Points, in no order, along strands that fork and pass close to each other.
Points whose rows are less than 62.9 apart are linked; no others are. Some points are linked to none.
Z_234: 1, 6, 9, -20, 4, 2, 6, 0, -30, 1, 1, -10, -2, -13, -5, -8, -20, -9, -2, 30, -1, 21, 40, -2, -12, -15, 17, 12, 0, -5, 7, -4, -22, -4
Z_965: -11, 8, 3, -27, 1, -14, -3, 25, -31, -19, 18, -2, 3, -18, 8, 6, -3, -4, -4, -3, 21, -2, 13, 0, 8, 3, -8, 0, 2, -16, -3, -3, -2, 0
Z_224: 24, -2, -7, 10, 6, 0, -2, -7, -17, 2, 8, -2, -16, 18, 0, -30, 15, 0, 0, -22, -13, -11, 11, 1, 19, 8, 6, 18, 6, 1, -13, 27, -1, 22
Z_352: -11, -1, 10, -11, -3, -7, 12, -6, -24, -9, -12, -4, 11, -7, -7, -12, -25, -9, 6, 13, 7, 19, 23, 10, 1, -11, -3, 16, 5, -2, 11, -2, -12, 17
Z_901: 14, 15, 31, 1, 5, 8, -13, -6, -21, 8, -2, -8, -7, 0, 2, 15, 6, -5, -15, 20, -1, 6, 1, -27, 3, -3, 15, 7, -14, -2, 2, 2, -35, -7
Z_252: 2, 19, -3, -2, 9, -2, 2, 15, 21, -2, 9, 1, 11, 3, 3, 4, -14, -3, 2, 12, 10, -15, -16, -6, 10, 7, -26, -8, 5, -12, -6, -7, -21, -8
Z_36: 7, 7, -10, -10, 14, 4, -4, 14, -16, 3, 25, 0, 8, -11, 3, -13, 7, 16, -20, -8, 5, -5, -2, 3, 39, -8, -18, -9, -8, -33, 0, 0, -14, 16
Z_774: -5, -18, -20, 10, -3, -7, 38, 10, 17, 3, 2, 4, -12, -15, 10, 3, -3, -7, -18, -4, 11, -8, 2, 21, 11, 9, -7, -14, 0, 6, 1, 16, 31, 29
Z_870: -2, 3, 5, -11, 9, -15, 25, 11, -6, -3, 14, -11, -6, -26, -5, 16, -10, -2, -12, 28, 24, 0, 8, 0, -15, -7, -10, -1, 4, -1, 18, -18, -26, 8
Z_843: -2, -5, 16, -3, -5, -7, -1, 7, -29, -22, 9, 7, -16, 11, 13, -7, 7, -8, 12, -19, -4, 9, 8, -7, -8, 6, 8, 0, 5, -1, -9, 15, 13, -14
Z_74: 2, 5, -4, 2, -7, 9, -1, 5, 30, 13, 0, 13, 7, 15, 8, 7, 7, 1, 6, -1, -18, -10, -12, -20, -24, -2, -9, -10, 14, -4, -3, 5, -12, -30
Z_479: -17, 11, -12, 8, 1, 7, 8, 6, 34, 4, -2, 9, 8, 15, -6, 14, 10, 3, 13, -4, 1, -1, -11, -2, -8, -2, 0, -19, 14, 4, -6, -9, -3, -6
Z_215: 9, -14, -7, 2, -1, 15, -14, -10, 2, -14, -3, 4, 4, -1, -16, -2, -12, 16, 19, -7, 1, 7, -16, 10, 1, 2, 33, 1, -6, -10, -4, -6, 27, -4
Z_96: -23, -5, 7, 3, -5, -8, 18, 3, 15, -8, 2, -1, -15, -27, -4, 9, -6, 0, -19, 18, 21, 2, 7, 10, 4, -4, -23, 4, 7, 9, 13, -14, -8, 15
Z_383: 11, -11, -4, 0, -1, 25, -12, -16, -11, -1, -22, -3, 4, -9, -5, 3, -1, 7, 25, -10, 5, 31, -15, 7, 4, -10, 31, 2, 9, -3, -2, 16, 10, -14
Z_534: 7, -18, -13, 5, -2, -7, 17, 6, 12, -22, -2, 3, -28, 14, 5, 8, 7, -12, -14, -15, 2, -26, 10, 7, -20, 10, 7, 2, -3, -17, -6, 4, 23, 4
Z_898: 8, 2, -9, 21, 3, -5, 7, -5, -6, 12, 2, -17, -10, 7, 7, -5, -2, -11, -3, -4, -4, -10, -2, -3, 14, -3, -25, -6, 4, -3, -9, 6, 8, 18
Z_769: -5, 0, 4, -10, -4, 1, -1, 15, -37, -14, 19, 6, -4, 12, 14, -11, 6, 10, 17, -9, -2, -2, 1, 5, 12, -6, 7, -4, -8, -22, -2, 2, 23, -17
Z_203: 9, 2, 12, 13, 2, 4, -11, 4, -16, 4, 23, -3, -21, 1, -2, -12, 10, 13, -20, 6, -28, -20, 28, -10, 16, 5, 8, 0, -13, -20, -8, -8, -23, 8
Z_76: -7, -10, -17, -7, -5, -8, 12, -11, 19, 24, -13, -17, 4, 16, -19, 14, 0, -11, 18, -2, -9, 7, 0, 3, -17, -8, -4, -23, 17, 26, 10, 11, 16, 0
Z_801: 18, 4, 6, 5, 12, 2, -15, -1, -9, -5, 15, 6, -4, 18, 9, 3, 13, -4, -12, -21, -13, -15, -2, -12, 4, 11, 10, -12, -13, -27, -13, 8, -5, -8
Z_665: -11, 11, 9, 9, 1, 0, -18, -17, 19, 0, -23, 20, 2, 0, 2, 7, 3, 9, 1, -16, -14, -6, 3, -19, -31, -8, 6, 17, -8, 15, 6, -12, 6, -5
Z_589: -3, 10, -18, -17, 10, 8, -4, 7, 2, -12, 3, 0, 2, -22, 4, 3, -14, -11, 8, 8, 18, 20, 2, 26, 17, 13, -11, -4, 10, -11, 3, -17, -9, -9
Z_422: -7, 3, -7, 4, -3, 4, 16, 1, 23, -17, -16, 12, -5, -12, -1, 1, -8, -14, 7, -2, 13, 16, 14, 26, -4, 12, -7, 2, 14, -5, 5, -21, -11, -10
Z_173: 8, -9, -12, 20, 1, 12, -6, -2, 20, 2, 4, -6, 6, 7, -5, -1, -6, 16, 21, -15, -3, -10, -32, 7, -9, -6, 31, -10, -21, 0, -12, -8, 26, 6
Z_380: -18, 7, -6, -4, -2, -8, 20, 6, 5, 3, 6, 2, 2, -1, -8, -3, -2, -8, -17, 10, -7, -2, -2, -3, -17, -2, -36, -8, -5, 8, -11, -3, -12, 18
Z_400: 19, 14, -11, -4, 7, -1, -2, 9, -14, 1, 9, 1, -11, 0, -3, -28, 14, 14, -10, -19, 4, 0, 11, 16, 37, 1, -7, 10, 8, -10, -4, 8, -7, 19
Z_816: -2, 0, -11, -2, -2, -9, 7, 23, -21, -13, 19, -1, -8, 0, 8, -7, 24, 9, -1, -8, 0, -15, 6, 10, 18, 12, 14, 7, -18, -6, -24, -4, 18, 22
Z_941: 5, -15, -20, 14, -11, -4, 6, 1, 9, -7, -3, 6, -8, -6, 12, 6, 14, 10, 15, 0, 2, 3, -14, 29, -15, -17, 2, 9, 1, -8, -6, -18, 20, 1
Z_368: 20, -10, 12, 12, 0, 9, -24, -3, 13, 10, 17, 0, 6, 16, 1, -23, 7, 22, -5, -15, -16, -23, -13, -15, 14, 9, 26, 12, -18, -4, -4, 12, 20, -7
Z_432: -9, 20, 6, -14, 11, -5, 6, 5, -2, 6, 13, -3, -3, -15, -13, 10, -12, 15, 11, 19, 11, 6, -6, -6, -3, -18, -7, -8, 9, -3, 12, -28, -29, 0
Z_987: -11, -2, -3, -4, -7, 8, -1, -16, 0, 13, -35, 10, 6, 8, -9, -9, 4, 0, 24, 4, -3, 27, -2, -14, 3, -5, 20, 12, 7, 30, 2, 2, -7, -23
Z_919: -4, -1, -11, -20, -10, 10, -1, 14, -19, -19, 11, -6, -2, -6, 3, 0, 6, 2, 19, -19, 10, -1, -2, 22, 21, 2, 19, -2, 4, -22, -4, -11, 42, -10
Z_841: 2, 15, 3, -6, 4, -15, -1, 11, -11, 9, 11, -13, 23, -23, 10, 0, 2, 4, 10, 16, 0, 5, 0, -23, -2, 3, -23, -10, -14, 2, -4, -7, -21, -2
Z_134: 8, -5, -3, 17, 4, 0, -15, -14, 7, 1, -6, 9, -1, 7, -4, -8, 7, -2, -20, -11, -19, -13, 1, -10, -3, 16, -1, 12, -13, 9, -7, 0, -3, 17
Z_233: 10, -16, -1, 6, -4, -8, -8, 15, -6, -15, 15, -10, -1, -3, 3, -12, 3, 17, 15, -24, -6, -19, -16, -8, 13, 0, 31, -7, -25, -10, -10, 5, 41, -17
Z_945: -4, -4, 5, 19, 0, 8, -10, 1, 21, -4, 3, 13, -6, 1, 10, 1, 9, 17, 0, -1, -8, 2, -5, 17, -21, -6, 7, 8, -18, -12, -7, -32, 23, -8
Z_824: 3, -3, 13, 5, -15, 4, 2, -13, 0, -8, -5, 12, -2, 2, 9, -9, -3, -23, 5, 8, -14, 1, 14, -5, -20, 9, 2, -5, 1, 9, 18, -23, -11, -4
Z_207: 36, -11, 3, 11, -8, 5, -12, -9, -6, 14, -3, -2, -11, 9, 2, -20, 21, 16, -1, -26, -13, -14, -1, -20, 25, 7, 19, 12, -7, 4, -11, 28, 3, 0
Z_536: 11, -17, 9, -7, -13, -1, 2, 0, -12, -25, 11, 4, -17, 16, 2, -3, -4, -14, 6, -12, 7, -9, 13, 4, 1, 1, -5, 15, 18, 2, 9, 9, 13, -5
Z_139: -14, 4, 0, 6, 7, 1, -2, 11, 0, 8, 10, 1, 16, -2, -6, 1, 7, 34, 3, 6, -7, -7, -20, 9, 10, -13, -16, -12, -4, -14, -8, -13, -6, -1
Z_964: -4, 3, -2, -7, -6, 2, -7, 13, -9, 1, -5, -3, 14, -8, 0, 6, -11, -11, 4, 13, 11, 3, 2, -4, 10, -16, -12, -1, 18, 21, 14, -4, 1, 1
Z_111: -22, 10, 20, -9, 2, -3, -4, -6, 7, 7, -13, 17, -1, 17, -14, 15, 5, 0, -2, 1, -16, -4, -1, -22, -21, -16, 3, 17, 3, 23, 1, -10, -12, 0
Z_218: -12, -4, 7, 9, 0, 0, -8, -13, 12, -3, -2, 2, -11, -11, -2, -10, 2, 9, 6, -5, -1, 10, 21, 22, -29, 0, 15, 21, -11, 1, -8, -27, 15, 7
Z_587: -3, -3, -36, 1, 5, 2, 12, 7, 21, -7, -5, 8, 2, -7, -1, 15, 0, 13, 3, 3, 16, -7, -18, 10, -1, 1, -5, -24, 12, -3, 1, 5, -3, -12
Z_85: -20, 7, -2, -5, 8, -2, 7, 7, 14, 3, 12, 10, 1, 2, -5, 3, 4, -9, -5, 17, -5, 10, 19, 7, -30, 1, -16, 2, 1, 11, -6, -25, -15, -5
Z_671: -16, 8, 31, -6, -8, 26, -23, -11, -7, -3, -9, 5, 17, 6, -2, 4, -4, 29, 13, 15, -14, 18, -11, -4, 8, -8, 25, 6, -12, 1, 7, -2, -19, -18
Z_363: -8, -2, 3, 8, -7, -12, 15, -9, 4, -4, -9, -9, 0, 20, -7, 2, -7, -25, -20, 10, 2, -10, 13, 18, -12, 4, -16, 0, -11, -10, 12, 6, 12, 10
Z_815: -11, -6, 14, 0, -2, 11, -17, -19, -5, 4, -18, 10, 13, 0, -6, -17, 3, 26, 28, 0, -3, 30, -14, -3, 7, -10, 30, 13, 1, 1, -2, 7, -9, -20
Z_155: -6, -2, 21, 6, -9, -10, -8, -15, -15, -11, -12, 1, -11, -6, -2, -14, -10, -2, -1, 15, -10, 3, 24, -15, -19, 0, 18, 6, 2, 13, 5, -4, -10, -8
Z_477: 5, 15, 27, -9, 9, -11, -5, -8, -9, 7, 11, -17, 9, -2, 2, 11, -2, -15, -17, 24, 0, 3, 7, -20, -5, 12, -2, 9, -2, 5, 15, 13, -29, -2
Z_250: -3, -1, 16, 8, 5, -2, -16, -4, -5, -7, 4, 2, 16, 11, -5, 3, -1, 33, -8, 7, -17, -8, -14, -8, 7, -7, 7, 3, -26, -14, -10, -3, 0, -7
Z_985: -2, 24, 14, -14, -3, 5, 9, 1, 15, 8, 13, -9, 14, 0, -11, 9, -13, -14, -13, 28, 4, 9, 11, -17, -15, 0, -3, 5, 4, 15, 20, -8, -28, 2
Z_949: -7, -15, -8, -9, -5, -3, -1, -11, -2, -9, 6, 0, 5, -20, 5, 4, 1, -11, -2, -3, 15, 1, 8, 20, -10, 6, -21, -5, 27, -4, 9, 8, 14, 0
Z_593: 12, -16, -19, 18, -18, 14, 19, 5, 40, 3, 2, -6, -9, 0, -9, -1, 5, 6, 8, -2, 11, -12, -13, 3, -14, -4, 11, -10, 11, 10, 4, -2, 22, 4
Z_708: 0, -8, -18, -7, -13, 16, 11, 2, -8, -20, -2, 7, -1, -5, 5, -8, 2, -22, 14, -12, 13, 9, 3, 25, 2, 2, 14, 0, 12, -16, 0, -13, 22, 10
Z_814: 11, 17, -20, -10, 11, -12, 7, 15, 10, 13, -7, -6, 17, -7, 13, 2, -6, -13, 7, 7, 7, -8, -9, -13, 0, 2, -34, -22, 1, 8, -1, -7, -13, 1
Z_511: 16, 9, -23, 14, -5, 11, 2, 5, 18, 20, -15, -1, -1, 19, -15, -13, 3, 8, -2, -10, -16, -2, -14, -10, 11, -4, -18, -3, 2, 1, -14, -2, -25, 5
Z_716: -1, 2, 33, 11, 0, -2, -24, -3, -9, -3, -3, 4, -5, 8, 9, 9, 6, 19, -15, 6, -14, -5, -2, -26, -4, -9, 18, 11, -21, -3, -1, 6, -11, -10
Z_34: 9, 8, -1, 2, -6, -14, 3, -9, 5, 27, -5, -13, 14, 4, 4, -16, 7, -4, -17, 1, -10, -1, 11, -11, 7, 9, -26, 9, 9, 11, -2, 22, -26, 6
Z_113: -1, 12, -3, -17, 6, 0, 11, 9, 23, 8, 3, 19, 6, 15, 2, -4, -1, -21, 1, -2, -6, 12, -5, -12, -28, -2, -13, 4, 2, 6, 2, -10, -19, -16
Z_473: -8, 20, 16, -22, 14, -8, -10, 2, -39, -13, 19, -15, 1, -26, 6, 1, -9, 6, 2, 15, 6, 0, 15, -11, 3, -9, 16, -9, 4, -14, 3, 5, -9, -1
Z_399: 19, -15, -9, 14, -2, -3, -3, 3, 10, -13, -8, 4, -16, 8, -1, -11, -3, 7, -1, -17, -8, -33, -7, 0, -16, 8, 4, 5, -12, -5, -15, 1, 18, 17
Z_379: 5, 7, 0, 7, -2, 9, -18, 4, -11, 2, 4, -9, 9, 4, -4, 12, -5, -3, -3, 14, 7, -8, -1, -16, 32, 0, 3, 4, 5, 6, 5, 3, -8, -3
Z_285: 21, -6, -9, -15, -6, 14, 1, 12, 4, 8, 0, -3, -3, 18, -5, 9, -17, -23, -2, 10, 1, 2, -6, -13, -7, 2, -18, -8, 6, -1, -4, 22, -5, -12
Z_973: -10, 12, 0, 3, 12, -10, 4, -17, -6, 27, -15, -3, 6, 16, -6, 9, 11, -10, 1, 4, -11, 12, -20, -20, -4, 4, -11, -1, 7, 35, -2, 16, -10, -8
Z_345: 12, 18, 19, 21, 2, 6, -9, -6, 0, 21, 7, -7, 2, 0, 0, -16, 12, 24, -10, 4, -25, 2, 12, -13, 15, -1, 4, -1, -4, -5, -6, -3, -35, 0
Z_390: -11, 6, 7, 2, 20, 1, -10, -1, 0, 8, 13, 15, 6, 9, 0, 11, 3, 19, 5, 3, 4, 3, -14, 3, -3, -14, -8, 1, 6, 2, 5, -11, -28, -7
Z_137: 14, 2, 5, -27, -5, -3, 3, 2, 5, -2, 7, -11, 11, -4, -1, 5, -23, -31, -1, 12, 22, 7, -5, -12, -5, 4, -28, 1, 3, -2, 12, 22, -6, -3
Z_955: -12, -13, 14, 0, -10, -8, 0, -18, -27, -9, -18, -5, -1, -19, 0, -25, -2, 4, 7, 1, 4, 19, 27, 2, -2, -3, 13, 19, 7, -3, -3, -9, 1, 7
Z_903: 18, 0, -10, -12, -1, 2, -3, -4, -26, -3, -1, -12, -9, 15, 0, 10, -4, -29, 0, 0, -6, 4, -6, -18, 4, 5, 2, -2, 6, -9, -1, 31, 10, -8
Z_823: 12, 3, -7, -24, -1, 18, 0, -14, 1, 9, -9, -3, 6, -7, 1, -3, -23, -28, 9, 3, 18, 26, 0, 7, -2, -1, -11, -3, 27, 1, 19, 22, -4, -7
Z_609: 1, -29, -9, -5, -1, 3, 23, -15, 21, 3, -14, -22, -18, 9, -19, 20, -5, -10, 6, -5, 4, -7, -9, 15, -20, -11, -3, -25, 3, 9, 17, 18, 5, 8
Z_355: 2, 2, -18, -1, 13, 0, 20, 12, 13, -5, -16, -3, -10, -11, 8, 25, -15, -12, -4, -4, 20, -8, -10, 4, 5, -1, -6, -22, 11, -2, 5, 24, -6, 1
Z_805: -3, -10, -5, 27, -11, -11, 31, 3, 34, 5, -3, 5, -2, -2, 3, -8, 12, -1, -23, -10, 3, -14, -3, 10, -2, 13, -8, 7, 1, 13, 4, 1, 20, 29
Z_10: 28, 5, 6, 6, 2, 15, -22, -6, 9, 22, -13, 22, -10, 13, 2, -6, 4, 0, -23, -18, -21, -15, -10, -16, -1, 2, -4, 12, -22, 3, -6, 11, -18, 2
Z_523: -5, -6, 2, -1, -4, -4, -10, -1, -20, -20, -4, -2, 4, -17, -7, -2, -1, 20, 13, 3, 7, 11, 13, 14, 10, -7, 15, 13, 3, -14, 2, -20, 0, -11
Z_886: -1, -16, -16, 0, -1, 13, 19, 5, 13, -19, 9, 10, -15, -8, 0, 4, -8, -12, 2, -11, 24, 5, -9, 25, 2, 3, 4, -12, 6, -3, 1, 15, 25, 20
Z_875: 4, 2, -2, 3, 1, 2, 3, 10, -16, -6, 27, -9, -10, -11, -3, -4, 21, 23, -18, 0, -10, -20, 14, -2, 18, 4, 16, 6, -15, -26, -17, -12, 0, 19
Z_308: -23, 11, -5, -31, 4, -15, 6, 5, 11, 13, -19, -7, 13, -19, 4, 2, -19, -16, -2, 4, 13, 17, 13, 29, 3, 5, -18, -10, 14, 10, 10, -6, 8, 14
Z_773: 1, -2, 7, 2, -1, 14, -26, -10, 11, 9, -8, 9, 0, 15, 3, 10, 5, 7, 8, 0, -18, 0, -8, -17, -6, 3, 8, -8, -5, 10, -4, 1, -1, -37
Z_557: 13, -27, -3, 18, -6, 8, -7, -4, 2, 1, -1, -16, -8, -6, 4, 5, 8, 4, 15, -13, -5, 5, -1, -4, -12, 0, 7, -10, -1, 11, -7, 11, 32, -8
Z_420: 4, -12, 1, 5, -1, 2, -1, -12, -2, -13, -19, 9, 1, 14, -4, 12, -9, -10, 1, 0, -1, 10, -16, 5, -17, -8, -17, 14, 1, 6, 1, 4, 2, -4
Z_741: -5, 1, -15, -34, 14, -3, 2, -9, 3, 19, -18, -2, 14, -15, 1, -4, -26, -19, 17, -16, 14, 12, 8, 21, 6, 0, -21, -8, 29, 11, 20, 2, -3, 3
Z_66: -12, 9, 0, 2, -2, -18, 18, 12, -18, -4, 13, -4, 0, -2, 12, 0, 5, -16, -24, 12, 14, -15, 16, 25, 5, 3, -4, -9, -4, -7, -1, 6, 16, 43
Z_946: 4, 13, -8, -16, 9, -6, -4, 18, -22, -6, 12, -3, 10, -9, 18, 6, -7, -16, -10, -3, 8, -10, 8, 7, 13, 8, -11, -14, 0, -4, -3, 7, 4, 25
Z_915: -25, 8, 1, -10, 10, -19, 17, -2, 18, 17, -12, -4, 15, 0, -10, 21, -9, -8, -9, -5, 14, 5, 0, 18, 1, 0, -18, -14, 14, 18, 14, 15, 4, 12
Z_245: -12, 8, 1, -3, -5, -19, 18, 4, -8, 7, 4, -15, 8, 0, 1, -8, -4, -23, -19, 22, -5, -4, 18, 10, -4, 6, -20, -6, -12, -11, -7, -5, -3, 18
Z_570: 0, 3, 31, -1, -10, 24, -22, -12, 11, 12, -30, 17, -3, 3, 12, 11, 5, 5, 6, -1, -10, 13, -18, -11, -1, 5, 33, 11, -11, 17, -5, 8, 7, -32
Z_928: -7, 1, 2, -16, -2, 8, -14, -5, -4, 7, -10, 5, 15, 2, -10, 6, -10, -3, 24, 11, 0, 26, 3, -3, 5, -6, -1, 8, 18, 15, 11, -8, -14, -17
Z_747: -8, -9, -9, 1, -2, -20, 17, 4, 0, -14, 1, -6, -11, 8, 5, 5, 11, -20, -14, 3, 15, -6, 15, 23, -7, 8, 0, 19, -2, -9, -2, -5, 26, 1
Z_119: 7, 14, 13, 8, -1, -7, -6, 1, -5, 24, 12, -4, 3, -10, 9, -16, 11, 12, -2, 9, -10, -9, 0, -20, 6, -3, -24, -3, 10, 11, -4, -1, -28, 4
Z_353: -12, -2, 6, 14, 11, -2, -10, -12, -6, -2, 13, -10, -7, -2, -6, 10, 13, 17, -11, 8, 4, 9, -5, -8, -5, -5, -9, 5, 4, 11, 0, -17, -7, -3
Z_846: 21, 7, -14, -3, 1, -5, 2, 9, -24, -6, 7, -3, 7, 7, 14, 9, 13, -14, 2, -15, -1, -7, -5, -8, 15, 14, -2, -22, 1, -13, -6, 16, -3, -2
Z_516: -8, -1, 7, 11, 3, 3, -4, 7, -17, -12, 11, 1, -7, -6, -15, 9, -5, 12, -15, 11, 13, -3, 13, -3, 17, -6, 6, 8, -8, -4, 11, -13, -8, -1
Z_673: -4, 12, 26, 9, -3, 9, -33, -12, 6, -3, -17, 18, -6, 0, 6, -3, 1, 19, -1, -9, -22, -17, -9, -30, -14, -9, 22, 12, -24, 8, -7, -4, 7, -4
Z_286: 6, -11, -10, 15, 12, 12, -11, 0, 10, 1, 23, 1, -1, 5, 4, 4, 10, 16, -4, -8, 12, -18, -18, 9, 23, 3, 5, -3, 0, -5, 12, 2, 14, 4
Z_678: -11, -6, 4, -18, 3, -9, 16, -5, 21, 12, -10, 0, 5, 22, -8, 11, -16, -17, 7, 8, 3, 14, -7, 14, -7, 1, -13, -6, 18, 24, 18, 17, -6, -4
Z_598: -5, 8, -3, 9, 5, 2, -7, 8, 0, -7, 11, -13, 5, 1, -7, -1, 10, 22, -23, -13, -6, -7, -2, 5, 42, 6, 3, 0, -14, -32, -5, -7, 3, 15
Z_404: -13, -1, 9, 11, -16, -10, 33, 3, 21, -13, -5, 14, -5, -13, -10, 9, -22, -22, -12, 5, 20, 13, 2, 20, 4, 12, -16, -4, 7, 3, 18, -6, -8, 2
Z_918: 8, -13, 4, 12, -5, -10, -8, 7, -9, -16, 13, -2, 3, -4, 14, -17, 9, 12, 7, -8, -7, -22, 3, 3, -7, 12, 22, 10, -24, -3, -25, 2, 27, 9
Z_833: -9, 6, -9, -1, 5, 7, -9, -8, 1, 30, -3, 12, 4, 21, -7, -3, 9, 4, 0, 5, -24, 8, -21, -27, 6, 4, 3, 0, -9, 19, -12, -2, -18, -22
Z_787: 11, -16, 2, 18, 3, -2, -11, 2, -10, -5, -10, -1, -12, 2, 7, -21, 9, 4, 9, -16, -5, -6, -10, -24, -2, 4, 39, -7, -27, -8, -4, 17, 37, -21
Z_892: -4, -22, -13, 15, -11, -8, 21, -1, 23, 3, -6, 3, -7, 1, 4, 4, 6, -3, 10, -3, 0, -4, -5, 16, -20, 4, -9, -1, 4, 15, 0, -14, 19, 8
Z_932: -8, -8, -17, 8, -3, -1, -1, -1, -4, -5, -14, 4, 17, -11, -4, -1, 10, 23, 22, -4, 6, 21, -1, 21, -8, -8, 4, 10, 10, 1, -5, -17, 10, -3

Follow the links from the first point to the second, and from the first to the third. Name the last point that the two ways share.
Z_308; Z_473; Z_814: Z_946
Z_477; Z_987; Z_708: Z_516
Z_215; Z_111; Z_155: Z_516
Z_233; Z_113; Z_308: Z_245
Z_399; Z_137; Z_833: Z_245
Z_846; Z_252; Z_224: Z_875

A fork is a point with three links. Follow the links from the first point to the second and name the forks in between, in order.
Z_918; Z_473: Z_399 Z_245 Z_946
Z_665; Z_987: Z_716 Z_390 Z_516
Z_534; Z_833: Z_245 Z_74 Z_773
Z_85; Z_598: Z_245 Z_399 Z_918 Z_875
Z_833; Z_137: Z_773 Z_74 Z_245 Z_946 Z_846
Z_134; Z_587: Z_399 Z_245 Z_74
Z_964; Z_769: Z_516 Z_523 Z_941 Z_892
Z_945; Z_383: Z_941 Z_523 Z_516 Z_815
Z_841; Z_245: Z_119 Z_875 Z_918 Z_399
